Each row is a point on a landscape with many valleys, with its height.
A ball rolls from a point to the lowest of its 2 nearest points, and stops where none of them is lower. Distance is the straight distance between rows; heights are no part of it.
Z430: [-0.58 -0.37 -2.36  4.32  0.09 -2.94 -2.54 -1.36  0.29 -2.03 -0.84  1.79
 -3.02  3.60 -1.34  0.45 -1.34 -0.92 -1.88  0.53 -1.49 -1.11  0.17  1.16
 -1.08 -0.89 -1.23 -1.09 -0.73  1.71 -1.22]  h=2.77
Z853: [-1.62 -0.53 -2.19  0.58 -1.28 -1.74 -0.44  1.90  0.59  0.66 -4.20  0.22
 -0.99  0.55 -0.34 -0.02  0.34  2.86  0.87  2.01  2.44  0.27  1.88  0.85
 -3.38 -4.98 -2.40 -0.43  0.43 -1.46  1.55]  h=1.71
Z600: [-0.18  0.40  0.80 -1.41  0.34  1.89 -0.44  1.41  0.21  1.98  1.17  1.15
 -0.16  0.18 -3.02 -0.03  0.56 -2.93 -0.59  0.85 -2.22  1.93 -3.88 -2.50
  1.83  1.70  1.00  1.08 -0.01  1.28 -1.03]  h=5.69
Z640: [-1.94  0.23  1.35 -0.22 -1.68 -1.61  0.11  1.22 -0.47  0.63 -0.32 -1.06
  1.76 -5.63  2.51 -0.70  0.90  0.54 -1.11 -0.81 -0.97  1.02 -3.24 -1.08
  1.87  0.18 -1.02  0.20 -0.23  3.22 -0.27]  h=1.98
Z740: [-0.09 -1.32 -1.19 -0.13 -0.72  1.69  0.00 -1.22 -1.12  0.59 -1.36  0.62
 -2.51  1.51 -0.09 -0.84 -1.21  0.56  0.62  0.87  2.12 -1.01  2.29  1.26
 -3.61 -0.67  0.50  0.27 -1.09  0.12  1.93]  h=4.93
Z977: [-0.01  0.50  0.60  1.56 -0.36 -3.91 -1.15  1.37  0.33 -0.46  2.66  0.64
  0.67  0.92 -1.15  0.62  1.19  0.84  1.12 -0.33 -3.16  0.08 -2.08  3.15
  0.90 -3.10 -2.45  1.22  0.73  1.14 -0.70]  h=3.27
Z275: [-0.60 -2.38 -1.75  1.86 -0.48 -0.67  0.18 -1.02 -0.77 -0.55  0.62  0.23
 -2.23  0.18  2.05 -0.38 -3.26 -1.97 -3.54  1.36  1.96  0.36  4.40 -1.04
 -0.50  2.61 -1.19 -3.26 -0.79  2.42 -0.88]  h=4.92
Z58: [ 0.78  0.33 -0.07 -0.66  1.09 -3.21  3.95  2.10  3.39 -2.72  2.64 -2.40
  2.95 -2.32  3.13  0.81  1.62  1.73  0.86 -1.78  0.67 -3.06  0.77 -0.05
  0.99  0.84  1.64  0.82  0.91 -2.62  0.54]  h=7.51
Z508: [ 0.63 -0.15 -0.87  3.91 -1.11  2.04 -1.63  3.31  1.02  0.93  0.23  2.47
 -0.09  0.01 -1.73 -0.33  1.69  0.46  0.27  1.34 -2.77  2.36 -1.49  0.06
  1.51 -2.20 -1.48 -0.31  1.12 -0.73 -0.32]  h=2.12
Z356: [ 0.24  0.05 -1.61 -0.93  0.25  1.54 -0.85 -1.01 -2.06  1.89 -3.38 -0.14
 -1.54 -0.66  0.02 -0.79 -0.19  2.33  0.32  1.34  2.00  0.70  2.48  0.46
 -3.09 -1.58  0.13 -0.52 -0.96 -2.12  2.17]  h=4.72
Z32: [ 1.49  0.35  0.64 -1.28  1.33  1.80 -0.64  0.07 -1.15  3.38 -1.72  0.94
 -2.99  1.02 -2.80  1.01 -2.31 -3.44  0.52  2.63 -0.13  2.95 -1.14  1.15
 -2.87 -0.45 -1.16 -0.93  0.00  1.05  1.31]  h=5.36
Z878: [ 0.59 -1.15  0.76  2.08  0.92 -0.69 -0.19  0.62  0.67 -1.34  4.12  1.17
  0.17  0.72 -1.48  1.34 -1.32 -1.70 -0.58  0.57 -2.75 -0.81 -0.26  0.63
  1.78  0.14 -0.33  0.69  1.06  2.54  0.57]  h=4.54
Z752: [-2.62 -2.01  1.28 -0.75 -1.48  1.46  1.18 -1.37  1.16  0.76  1.13  2.50
 -2.78  1.79 -0.25  0.75 -1.49 -3.61 -1.76  0.10  1.65 -0.35  1.61 -1.62
  1.52  0.60 -1.58  0.17 -0.07  3.27 -0.89]  h=2.94
Z231: [ 0.02 -2.01  1.69 -2.71 -1.87  2.29  2.05  0.14  0.34  2.39  1.43  0.55
 -1.49 -0.87 -1.13 -0.55 -0.08 -1.66  1.10  2.42  1.49  0.57  1.02 -0.41
  0.35  0.12 -0.70  0.95  1.20  1.95  1.01]  h=5.66
Z805: [ 1.17 -0.79  2.74 -3.46  0.01  1.82  1.58 -1.22  0.70  0.63  3.16  0.44
  0.99  1.07 -0.29 -1.13  1.60 -2.70  0.57  1.52  2.31 -0.20  1.22 -2.54
  3.59  2.20 -0.62 -0.16  1.78  0.58 -2.11]  h=4.94
Z172: [ 1.20  0.40  2.60 -3.39  1.14  1.49  2.63 -0.36  2.37 -1.01  3.81 -0.19
  2.37  0.87 -0.27 -0.33  1.30 -2.95  1.78  0.34  1.77 -1.93  1.78 -2.43
  4.31  1.54  0.02  1.29  2.95 -2.41 -2.29]  h=4.66
Z328: [-1.82  1.54 -1.94  0.65 -1.10 -1.57  1.22  3.18  1.12  0.55 -0.69 -1.83
  4.19 -3.05 -0.40  1.11  0.28  1.47  0.07 -0.71 -1.08 -0.64  0.87 -1.01
 -0.07 -1.26  0.84  0.51  1.02 -4.11  0.23]  h=3.76
Z76: [-3.93 -0.81 -2.30  1.73 -0.76 -0.67  1.55  0.91  2.37  0.45 -2.57  2.60
 -1.98  1.74 -1.54  0.81 -1.74 -1.28 -1.78  0.17  0.08 -0.85  1.40 -1.62
 -0.78 -2.67 -0.16  0.04 -0.87  0.78  1.23]  h=1.78
Z156: [-0.30 -0.05 -2.75  4.15 -0.44  0.87 -1.68  1.89  1.46  0.16 -1.22  3.01
 -0.87  1.97 -2.11 -0.32  1.00  0.92 -0.19  1.00 -2.13  0.67 -0.63 -0.36
  0.28 -2.38 -0.35  0.00 -0.07 -1.41 -0.15]  h=1.68
Z302: [-0.61 -1.01 -0.42  3.00 -1.15 -4.19 -1.24  1.79  0.56 -0.51  0.68  0.58
 -0.43  0.81 -0.72 -0.36  1.29  1.38 -0.54  1.46 -1.86  0.43 -1.16  0.95
  0.18 -2.35 -1.77 -0.52  0.82  3.21 -0.32]  h=3.65
Z569: [-2.90  0.82  1.19 -0.80  0.39 -0.70  1.66 -0.51  1.55 -0.23  1.17 -0.18
  1.79 -1.01 -0.44  1.29 -0.38 -0.72 -0.88 -2.62 -1.51 -0.96 -1.04 -1.34
  2.36  0.30  0.12  1.76  0.13  0.31 -0.08]  h=3.08
Z763: [ 1.18 -3.10  0.62 -1.05 -2.08  1.90  0.65  1.44  0.01  1.73  3.84  1.24
 -0.98  0.44 -1.91 -1.03  0.92 -2.47  1.47  4.27  1.94 -0.64  2.16 -0.38
  0.57 -0.66 -0.92  0.43  2.81  1.63  0.03]  h=5.42
Z838: [-1.26  2.39 -1.94  2.04 -0.28  0.44 -1.22  0.88 -0.06  1.66 -4.67  0.27
  0.76 -1.98 -0.35 -0.77  0.09  0.78  0.19 -1.43 -2.46  1.22 -2.50 -0.66
 -0.10 -1.51 -0.21 -0.17 -1.39 -2.90  0.01]  h=4.19
Z663: [ 1.50  1.00  0.32  0.80  0.53  1.02  0.84  0.90  0.92 -1.20  2.96 -0.40
  2.52  0.56 -1.27  0.70  0.07 -0.22  1.14 -1.66 -2.95 -1.04 -1.46  1.03
  1.00  1.12  2.49  2.59  0.62 -1.66  0.00]  h=3.45
Z214: [ 4.88  1.60  1.98 -2.04  1.89  1.22 -0.98  0.91 -0.72 -0.01  2.63 -1.20
  3.97  2.19  0.62  0.12  1.49 -1.27  1.68  0.95 -0.04  1.36 -1.05  0.21
  0.28  1.04  0.49  0.60  1.79 -2.21 -2.01]  h=3.79
Z57: [-0.29 -1.29 -0.60 -3.49 -1.84  2.54  1.89  1.26 -0.07  0.88 -2.11  0.27
 -2.19 -4.04  1.48 -1.52  0.36  5.46  1.34  0.31  3.13  1.30  1.96  1.21
 -0.42 -1.57  0.18  0.66 -0.44 -0.17  2.53]  h=0.30
Z447: [ 2.20  0.94  1.88 -3.42  0.72  3.83  0.02  0.01 -0.22  0.46  1.51  0.11
  2.97  2.41 -0.81 -0.23  2.00  0.00  1.09  0.06  1.37  1.58 -0.20 -1.72
  1.79  2.23  0.98  0.79  1.34 -3.37 -2.27]  h=4.13
Z364: [-0.76  0.29 -0.19 -0.75 -0.92  0.41  1.01  1.52 -1.12  1.73 -1.46 -0.51
  0.84 -6.54  0.76 -0.66  0.08  0.25 -0.76  0.01 -0.57  1.99 -1.00 -1.56
  2.00  1.06  0.18 -0.85 -0.18  1.43  1.12]  h=1.48
Z399: [ 3.19  0.97  0.38  0.48  3.68 -1.65 -2.18 -0.90 -1.60 -1.30  1.58 -1.69
  1.36  0.29  0.96  0.42 -1.22 -3.63 -0.40  0.59 -2.34 -0.89 -3.38  0.32
 -0.76  2.57  1.87 -0.03 -0.74  2.06 -0.77]  h=6.45
Z729: [-0.03  0.88  2.12  1.15 -0.10 -2.11  0.69 -0.74  0.89 -2.76  0.44 -1.34
  1.99 -0.09  3.19  0.43  1.16  3.75  1.56 -3.30  0.78 -1.05  0.36  1.72
  0.50  0.13 -0.93 -0.76  0.25 -1.51 -0.35]  h=7.24
Z835: [ 1.29 -1.47 -0.21 -0.88 -0.70 -0.81  0.18 -0.14 -1.66  2.12 -0.01 -1.13
 -0.66 -2.03  1.13 -1.14  1.14  0.18 -1.30  3.20  0.59  1.31  0.78 -0.18
 -0.42  0.55 -0.21 -1.70  0.15  2.48  1.15]  h=2.59
Z871: [-2.44  1.92 -1.68  0.41 -0.81 -0.27  0.62  1.33  0.55  0.67 -2.84 -0.71
  2.43 -3.18  0.26 -0.07  0.36  2.43 -0.40 -2.34 -1.16  0.10 -0.51 -0.94
  0.44 -0.81  0.73  0.11 -1.08 -2.81  0.03]  h=3.98
Z228: [ 0.54 -0.20  1.44  1.16  0.19  1.01  0.07 -0.25  0.59 -1.44  4.08  1.39
  0.44  1.61 -1.40  0.46  0.81 -0.80 -0.11 -1.14 -2.55 -0.14 -2.21  0.26
  2.50  1.80  1.69  2.17  0.30  1.75 -0.84]  h=4.05
Z476: [ 0.40  0.13  1.29 -1.48 -0.13  4.40  0.83 -0.14  0.58  0.06  1.17  1.52
  0.96  2.51 -1.66  1.92 -1.24 -0.38  2.50 -0.85  1.97 -0.31  2.43  1.26
 -1.26 -2.20 -0.59  2.09  1.50 -4.24  0.52]  h=2.37
Z353: [-0.28 -0.15 -2.68 -2.46  0.39 -0.46  0.15  0.00 -1.20  1.99 -0.10 -1.07
 -0.85 -2.62 -0.06 -1.61  0.25 -1.66 -2.24  0.83 -1.97  0.06 -1.78 -2.07
 -0.02  2.55  3.70  0.29 -2.23  1.51  0.43]  h=1.61
Z957: [-0.15  1.89  0.27 -3.51  0.33 -0.61 -0.37 -2.88 -1.66  1.16 -2.92 -1.55
 -0.90  1.04  0.79 -1.12  2.06  3.25  1.66 -1.43  2.00 -0.10  0.05  1.87
 -1.49 -0.97 -0.28  0.20 -1.70 -2.65  0.19]  h=5.06
Z818: [ 3.50  0.19  0.67 -0.76  3.92 -1.37  0.70 -0.74 -0.03 -1.95  2.46 -1.75
  1.14  0.88  1.30  0.22 -0.82 -3.81 -0.35  0.58 -2.27 -1.91 -1.12 -0.23
 -0.07  2.55  3.36  1.33 -0.47  1.40  0.50]  h=6.27
Z40: [-0.16  0.84  0.29  1.53 -2.13  2.39 -1.76  3.09  1.03  1.79 -1.39  0.75
  1.04 -0.78 -0.16  0.21  2.41  2.04  0.81 -0.43 -1.57  2.66 -1.23 -0.01
  1.33 -2.41 -1.93  0.25  0.92 -3.08 -1.18]  h=2.52
Z72: [ 0.28  2.07  2.46 -0.25 -0.21  2.85 -0.17 -1.05  0.29 -0.48 -1.25 -0.07
  0.14  1.24 -1.84  1.60 -0.54  1.06  1.21 -3.86 -1.38  1.48 -2.16  1.94
  0.75  0.28  0.06  2.01 -0.95 -2.03 -0.53]  h=2.36
Z62: [ 0.12  1.90  0.77  0.70 -1.25 -1.05 -1.30  1.10  0.24  1.34 -0.46 -0.96
  1.22  0.25 -0.57  0.76  1.44  1.43  1.39 -1.18 -2.22  1.21 -1.85  2.24
  0.29 -2.54 -2.08  0.93  0.34 -1.87 -1.00]  h=2.84
Z263: [ 1.37  0.77  2.06 -4.97  0.60  3.85  1.51  0.35  1.24  0.01  2.64 -0.07
  2.49  1.43 -1.61 -0.21  1.69 -1.16  1.56  0.61  2.58 -0.67  1.58 -2.00
  2.81  1.13  1.02  2.01  2.25 -4.88 -2.32]  h=4.40
Z656: [ 1.79 -0.19 -0.58 -1.25  0.60  3.26 -0.82 -0.86 -1.90  2.60 -1.35  0.88
 -2.02  1.88 -2.11  0.59 -2.01 -1.93  1.80  1.58  1.53  0.61  0.75  1.91
 -5.07 -1.62 -0.19  0.01  0.03 -0.78  2.13]  h=5.17
Z585: [-1.18 -0.69 -1.01 -2.35 -1.65  1.36  2.07  1.52  0.01  1.68 -2.53  0.45
 -0.67 -6.14  0.96 -1.06 -0.15  3.08 -0.34 -0.23  1.41  1.89  1.61 -1.07
  2.63 -0.30 -0.04 -0.50 -0.40  0.66  1.88]  h=0.96
Z68: [-1.75 -0.62  0.50  2.41  0.12 -0.51 -1.67 -2.15 -0.10 -0.62 -0.78  2.05
 -3.49  3.82 -0.35  1.65 -2.59 -2.82 -2.11 -0.36 -0.27 -0.20  0.88  0.99
 -0.24 -1.13 -2.50 -0.47 -0.98  2.82 -1.08]  h=3.23
Z221: [-0.36  1.35  0.76  1.37  1.87  1.02 -2.85  0.92 -0.45  0.51 -0.05  1.26
 -0.21 -0.75 -2.53  1.89 -1.65 -3.75 -0.79  0.07 -2.89  2.24 -4.66 -1.26
  1.12  1.42 -0.35 -0.43  0.15  2.03 -1.34]  h=5.43
Z145: [ 1.79  0.56  0.65  1.43  2.38 -2.16 -2.17 -1.77 -2.57 -1.05 -0.24 -2.14
  0.46 -1.96  1.17  0.92 -2.48 -2.40 -0.95 -0.26 -1.99 -0.48 -1.88  0.57
 -1.08  2.09  0.05 -1.27 -0.61  2.05  0.25]  h=6.60
Z774: [ 1.38  1.89  0.50  4.50 -0.64  0.86 -2.33 -0.40 -1.11 -1.68 -2.22 -0.23
  0.71 -0.37 -0.19  0.76 -1.08  2.92  1.83 -2.64 -1.77  0.57 -0.55  2.40
 -0.39  0.16 -1.82 -1.21  0.58 -2.15 -0.44]  h=6.99
Z513: [ 3.58  0.76  1.13  1.23  0.70 -1.95 -1.41  0.05 -2.05  0.40  2.22 -2.37
  4.35 -1.52  2.55 -0.59  2.22 -0.88 -0.16  1.88 -0.37  0.88 -1.57  0.45
 -0.16  0.72 -0.99 -1.71  2.11  1.10 -1.52]  h=3.25
Z633: [-1.09  1.09  0.40  0.88  0.22 -3.79  1.69  0.97  1.52 -2.75  0.91 -2.04
  3.17 -2.52  3.25  0.40  0.63  3.08  0.69 -3.76  0.06 -2.46 -1.13  0.35
  0.34  1.01  1.14 -0.10 -0.29 -1.25 -0.07]  h=7.37
Z655: [ 0.75 -0.77  1.45  2.86  2.34 -0.79 -2.20 -1.03 -0.49 -2.43  2.97  1.17
 -0.17  1.06 -0.68  2.69 -2.69 -2.83 -1.65 -0.44 -2.68 -0.70 -0.85  0.62
  1.91  1.30 -0.88 -0.35  0.36  3.11 -0.71]  h=4.88
Z765: [ 0.32  0.51  1.68  3.73 -1.23  0.46 -0.44 -0.24  0.77 -2.77 -0.32  0.26
  0.56  1.24  0.22  0.81 -1.05  3.80  1.74 -2.81 -0.23 -0.22  1.28  2.48
 -0.12 -0.69 -1.73 -0.31  0.49 -1.49  0.39]  h=7.11
Z120: [ 1.76  1.79  2.37 -1.29 -0.56  3.01  0.05  0.51  0.19 -0.48  0.57 -0.90
  2.39 -0.85 -0.92  1.20 -0.76 -0.04  1.46 -2.79 -1.94  1.36 -3.21  1.04
  1.32  1.94  1.14  1.85 -0.03 -1.80 -0.76]  h=2.86
Z22: [ 0.78  1.15  1.58 -1.15 -0.45  4.66 -0.03 -0.76  0.46  0.62 -0.27  1.51
 -0.94  3.75 -2.38  0.76  0.50  1.11  1.85 -1.57  0.43  1.09 -0.46  2.02
 -0.58 -1.00  0.62  2.56 -0.13 -3.02  0.13]  h=1.75
Z238: [-1.08  0.89 -1.65 -0.83  0.91  0.77 -0.26 -1.47 -1.23 -0.55 -0.35 -0.36
 -0.17 -1.67  0.54 -1.18 -0.21 -1.20 -2.32 -2.10 -1.52 -0.79 -2.22 -2.00
  0.85  3.49  4.69  0.57 -3.15  1.48 -0.82]  h=2.23
Z608: [ 1.12 -0.10  0.80 -2.25  0.43 -0.75 -0.93 -3.84 -2.41 -0.77 -0.66 -1.35
 -2.87  1.21  2.28 -1.96  0.64  1.05 -1.11 -1.27  0.59 -0.23 -0.68  1.50
 -0.86  2.53  1.45 -0.73 -3.33  2.24 -0.65]  h=5.48
Z700: [-2.65 -1.53 -1.53  1.52 -1.12  1.10  0.79  0.46  1.82  0.73  1.02  3.36
 -1.34  2.18 -2.14  0.46 -0.80 -2.17 -1.36  1.33  0.21 -0.93  2.22 -2.07
  1.08 -1.07 -0.53  0.14  0.96  0.98 -0.44]  h=2.34
Z3: [ 0.10  0.20 -1.32  0.19  0.02 -0.57  0.53  2.11  0.33  0.99  1.05 -1.47
  3.31 -0.88 -0.45  0.15  0.69  1.41  0.27  1.17 -0.22 -0.87  1.93 -0.85
 -0.19 -0.86  0.36  0.71  1.46 -3.96  0.50]  h=3.53
Z169: [ 0.83  2.14  1.02  3.90 -0.09 -0.47 -2.50 -1.30 -2.09 -1.60 -3.34 -0.65
 -0.62 -2.59 -0.02  0.53 -1.92  0.69  1.58 -2.66 -2.07  0.67 -3.28  2.00
 -0.04  0.97 -2.24 -1.16 -0.39  0.02 -0.24]  h=6.88
Z164: [ 0.90  0.66 -1.94 -0.42  1.00  2.63 -1.28 -0.17 -1.95  2.67 -4.91  0.13
 -3.33 -1.78 -0.85 -1.20 -0.38  0.96  0.13  1.31  0.07  2.22  0.10  0.27
 -2.47 -0.64  0.40 -1.26 -2.08 -2.00  2.07]  h=4.57
Z380: [-2.97 -1.15 -3.09  1.13 -0.80 -1.12  0.17  1.11  1.48  0.74 -4.97  2.14
 -2.32  1.43 -0.01 -0.51 -0.92  0.43 -0.78  1.40  1.88  0.11  1.68 -1.07
 -2.02 -4.23 -1.43 -1.04 -0.90 -0.03  1.04]  h=1.35
Z95: [ 1.14 -0.99 -1.91 -1.97 -0.04  0.79  0.70 -0.10 -1.75  1.43  0.38 -1.06
 -1.04 -2.88  0.68 -2.19  0.41 -0.09 -1.43  1.60 -0.13  0.32  0.91 -1.47
  0.42  3.36  3.48 -0.79 -1.56  1.43  1.13]  h=2.11
Z360: [ 4.90  1.99  1.27 -0.26  1.82 -1.77 -1.88  0.99 -1.64 -0.10  3.06 -1.97
  4.49  0.54  1.49  0.21  1.32 -1.88  1.22  1.25 -1.51  1.04 -2.21  1.54
 -0.29 -0.14 -0.71  0.14  1.84 -0.59 -2.24]  h=3.51
Z637: [ 2.10 -2.02  1.78 -2.39 -0.76  3.13  0.22 -0.18 -0.35  1.13  3.08  1.21
 -0.85  1.02 -1.71 -1.81  0.93 -3.71  1.00  4.38  2.84  0.43  2.30 -2.73
  1.87  2.44  0.02 -1.01  1.95  0.69 -2.02]  h=5.16
Z465: [-2.27  0.45 -0.22 -1.32 -0.51  1.17  1.63 -1.02  1.12  0.03 -0.47  0.76
  0.40 -0.59 -0.27 -0.70  1.25  0.49 -1.40 -2.54 -0.77 -0.53 -1.32 -1.99
  1.96  1.79  2.15  1.37 -1.24 -0.11 -0.41]  h=2.89
Z148: [ 0.43  0.08  0.20 -2.14  1.00  2.51  1.05  0.34  0.03  0.76  2.24  0.92
  2.66  1.70 -1.03  1.54 -1.06 -2.65  2.23  1.28  2.75 -1.37  4.20 -0.71
 -0.72 -2.27 -1.02  1.35  3.14 -4.15  0.09]  h=2.85
Z526: [-0.29 -1.36 -2.15  0.66 -0.17 -3.58  0.41 -0.04  0.04 -2.45 -0.83 -1.21
 -0.62  1.02  1.52 -1.75  0.80  3.58 -0.08  0.81  2.26 -1.82  2.02  0.27
 -2.42 -0.37  1.70 -1.66 -0.92  0.58  0.73]  h=4.50
Z190: [ 1.02  0.89  2.22  1.74  1.46 -1.33 -1.00 -2.14 -2.19 -2.24 -1.59 -2.45
  0.21 -3.02  1.69  1.13 -3.09  0.28  0.98 -2.84 -1.64 -0.56 -1.89  2.13
 -0.13  1.85 -0.50 -0.44 -1.05  1.16  1.37]  h=6.74
Z680: [-0.99 -0.16 -0.72 -0.73 -0.69 -3.06  0.98 -0.88  0.31 -2.26 -1.51 -1.26
 -1.30  1.33  1.67 -1.65  1.86  5.07  1.71 -0.85  3.28 -1.72  1.54  1.63
 -2.41 -0.85  0.56 -0.75 -1.29 -0.76  0.62]  h=4.71
Z863: [ 1.45 -0.15  0.89 -1.17 -0.45 -1.57 -0.30  0.79 -1.44  1.96  1.91 -2.33
  2.45 -1.84  0.95 -1.10  3.17 -0.30 -0.27  2.29  0.00  0.75 -1.32 -0.62
  0.57  0.47 -0.18 -0.30  1.43  1.57 -0.15]  h=2.96
Z892: [-0.85 -3.29 -1.27  1.25 -1.98 -0.71  0.67 -0.03  0.27 -1.26  1.16  0.68
 -1.59  1.13  2.26 -0.19 -2.16 -0.96 -1.83  1.57  3.48 -0.95  4.83 -0.57
 -1.69  0.76 -0.87 -2.64  0.57  3.21 -0.29]  h=4.73
Z578: [-0.41 -0.72 -0.74  1.46  0.48  0.60 -1.41 -2.41 -1.22 -0.06 -1.72  0.64
 -2.88 -0.17  1.74 -0.08 -2.13 -1.05 -3.11 -0.48  0.43  1.42  1.70 -0.96
 -0.23  2.43 -0.98 -3.57 -1.84  1.74 -0.82]  h=5.10
Z116: [ 0.28  1.37 -2.45  0.83  0.90  2.08 -1.54  0.26 -0.86  2.19 -4.80  0.11
 -1.42 -2.12 -1.18 -1.49  0.38 -0.20 -0.02 -0.16 -2.24  1.77 -2.86 -0.13
 -1.26 -0.23  1.39 -0.55 -2.32 -2.08  1.22]  h=4.39
Z79: [-0.30 -0.22  0.21  2.43  2.12  0.76 -2.87 -0.72 -0.59 -1.44  0.83  0.90
 -1.95  0.82 -1.89  2.18 -2.89 -3.87 -2.61 -0.25 -2.79  0.57 -2.16 -0.24
  0.54  2.53  0.80 -0.55 -0.90  2.51 -1.08]  h=5.18
Z992: [-1.69 -1.02 -1.61  1.86 -1.14 -3.13  0.81  1.97  1.05 -0.08 -1.23 -0.43
  0.48 -1.05 -0.36 -0.12  0.29  1.34 -1.20  1.40 -0.27  0.06  0.41 -1.05
 -0.11 -1.69 -0.43 -0.91  0.60  1.87  0.88]  h=3.96
Z574: [-1.86 -1.00  0.48 -1.32 -1.02  0.79  1.57 -1.69  1.28 -0.21  0.69  1.27
 -1.04  2.49  0.78  0.07  0.78  1.18  0.22 -0.72  2.78 -1.60  1.77  0.31
 -1.24 -0.88  0.31  0.54  0.31  0.04  0.68]  h=5.21
Z792: [ 0.51  1.90 -1.19 -1.11  0.34 -0.99 -1.03 -1.20 -2.39  1.08 -3.75 -2.23
 -0.42  0.22 -0.03 -1.06  0.84  2.91  2.29 -0.07  0.80 -0.78  0.76  2.30
 -2.80 -1.51 -0.35  0.36 -1.06 -4.20  1.01]  h=4.91
Z317: [-2.38  0.42  1.61  1.00 -0.75 -2.06 -0.48  0.51  1.02 -0.70  1.47 -0.48
  1.51 -2.24  0.94  0.52  0.48  0.03 -0.96 -1.69 -1.91 -0.20 -3.28 -0.51
  2.18  0.10 -1.61  1.03  0.47  2.70 -0.59]  h=2.51
Z407: [-1.46 -2.45 -3.28  0.82 -1.19 -4.10  1.82  2.40  1.70 -2.34 -0.31 -1.26
  0.00  0.22 -0.15 -0.24  0.15  2.96 -0.39  2.21  2.72 -0.37  2.12 -1.98
 -1.65 -1.54  1.45 -1.91  0.39  1.82  0.77]  h=4.24
Z304: [-2.68 -0.41  2.11  0.48  0.12  0.40 -0.17 -2.10  0.48 -0.10 -0.51  1.84
 -2.16  1.99 -0.25  1.86 -2.03 -1.63 -1.83 -1.50 -0.10  0.67  0.07 -0.73
  1.46 -0.28 -2.36 -0.27 -0.41  2.77 -0.03]  h=3.38
Z510: [ 0.04 -1.53  0.93 -0.99 -0.85  2.91  0.65  1.02 -0.11  3.50 -0.45  1.28
 -2.26 -0.01 -1.53  0.40 -0.70 -2.45  0.67  2.42  0.54  2.19 -0.10 -0.16
 -0.64 -1.47 -1.64  0.00  0.81  1.54  1.39]  h=5.55
Z349: [-0.14 -0.78  0.29 -1.57  0.62 -1.16  3.65  0.99  2.94 -1.58  2.94 -1.22
  2.10 -0.88  1.87  0.19  1.14  1.09  1.14 -0.53  2.24 -2.84  2.47 -0.58
  1.22  0.60  0.85  1.06  1.65 -2.73  0.67]  h=7.63
Z53: [ 0.55  0.77  0.52 -2.46  2.55 -3.64  0.87 -3.23 -0.36 -1.77  0.11 -2.23
 -0.70  0.82  3.66 -1.25  1.69  0.21 -0.64 -1.71  0.47 -2.61 -1.00  1.19
 -0.25  1.77  2.17  0.29 -2.34  1.13 -0.05]  h=5.74
Z276: [-1.24 -3.41 -1.72  1.95 -2.58 -1.85  0.74  1.50  1.59 -2.49  1.21  0.98
 -1.37  2.43  1.08 -0.34 -0.70  1.51 -0.89  1.73  2.44 -0.38  2.99 -1.20
 -1.59 -0.55 -0.15 -2.09  0.58  3.35 -0.54]  h=4.51
Z594: [-2.52  0.27 -0.51 -3.10 -1.12 -0.38  1.06 -1.88  0.49  0.28 -1.97  0.62
 -1.80  1.45  1.05 -0.95  2.02  3.26  0.75 -1.05  4.09 -1.41  1.43  0.98
 -2.52 -2.15 -0.14  0.55 -1.54 -1.49  0.77]  h=4.96
Z54: [-1.04 -0.39 -1.05 -1.46 -0.19  0.15  1.20  1.06  0.35  1.26  0.84 -0.26
  1.71  0.12 -0.25  0.58  0.71  0.59  0.43  2.20  2.49 -1.24  3.27 -1.16
 -1.18 -2.10 -0.30  0.82  1.86 -3.28  1.16]  h=3.26
Z917: [-1.08  0.22 -1.95  3.43 -0.20 -1.71 -1.59 -0.46  0.80 -1.25  0.17  2.59
 -2.05  4.66 -2.30 -0.33  0.97  0.58 -0.64 -0.05 -1.92 -0.87 -0.17  1.34
 -0.73 -2.03 -0.26  0.33 -0.35  0.29 -1.08]  h=2.30
Z772: [ 0.15  0.60  0.58 -0.41  1.10 -0.77 -0.96 -4.18 -2.33 -0.79 -2.17 -0.64
 -2.02  0.85  1.78 -0.38 -1.77 -0.10 -1.43 -1.79  1.01  0.08  1.03  0.44
 -0.38  1.88 -0.44 -2.37 -2.23  1.58 -0.34]  h=5.27
Z985: [ 0.60 -0.60  0.54 -2.41  2.18 -2.99  2.31 -1.07  0.94 -1.35  1.89 -2.69
  0.16 -0.58  2.03 -0.23  0.36 -1.17 -0.95 -0.78 -0.86 -2.73 -1.33  0.41
  0.19  1.88  2.51  1.95 -0.83  1.80  1.30]  h=5.99

For each start below, name the point where the ball stops.
Z656 -> Z22
Z231 -> Z353
Z221 -> Z22
Z263 -> Z353
Z992 -> Z156
Z569 -> Z57
Z574 -> Z22

Call two points neighbours if one is among the 2 nearest of the other. Go from one point of each pair to the other, from neighbour to neighbour, staying as low as possible. Name the highest point that can't be avoided.
Z22, Z57 -> Z356
Z380, Z156 -> Z304
Z353, Z57 -> Z569
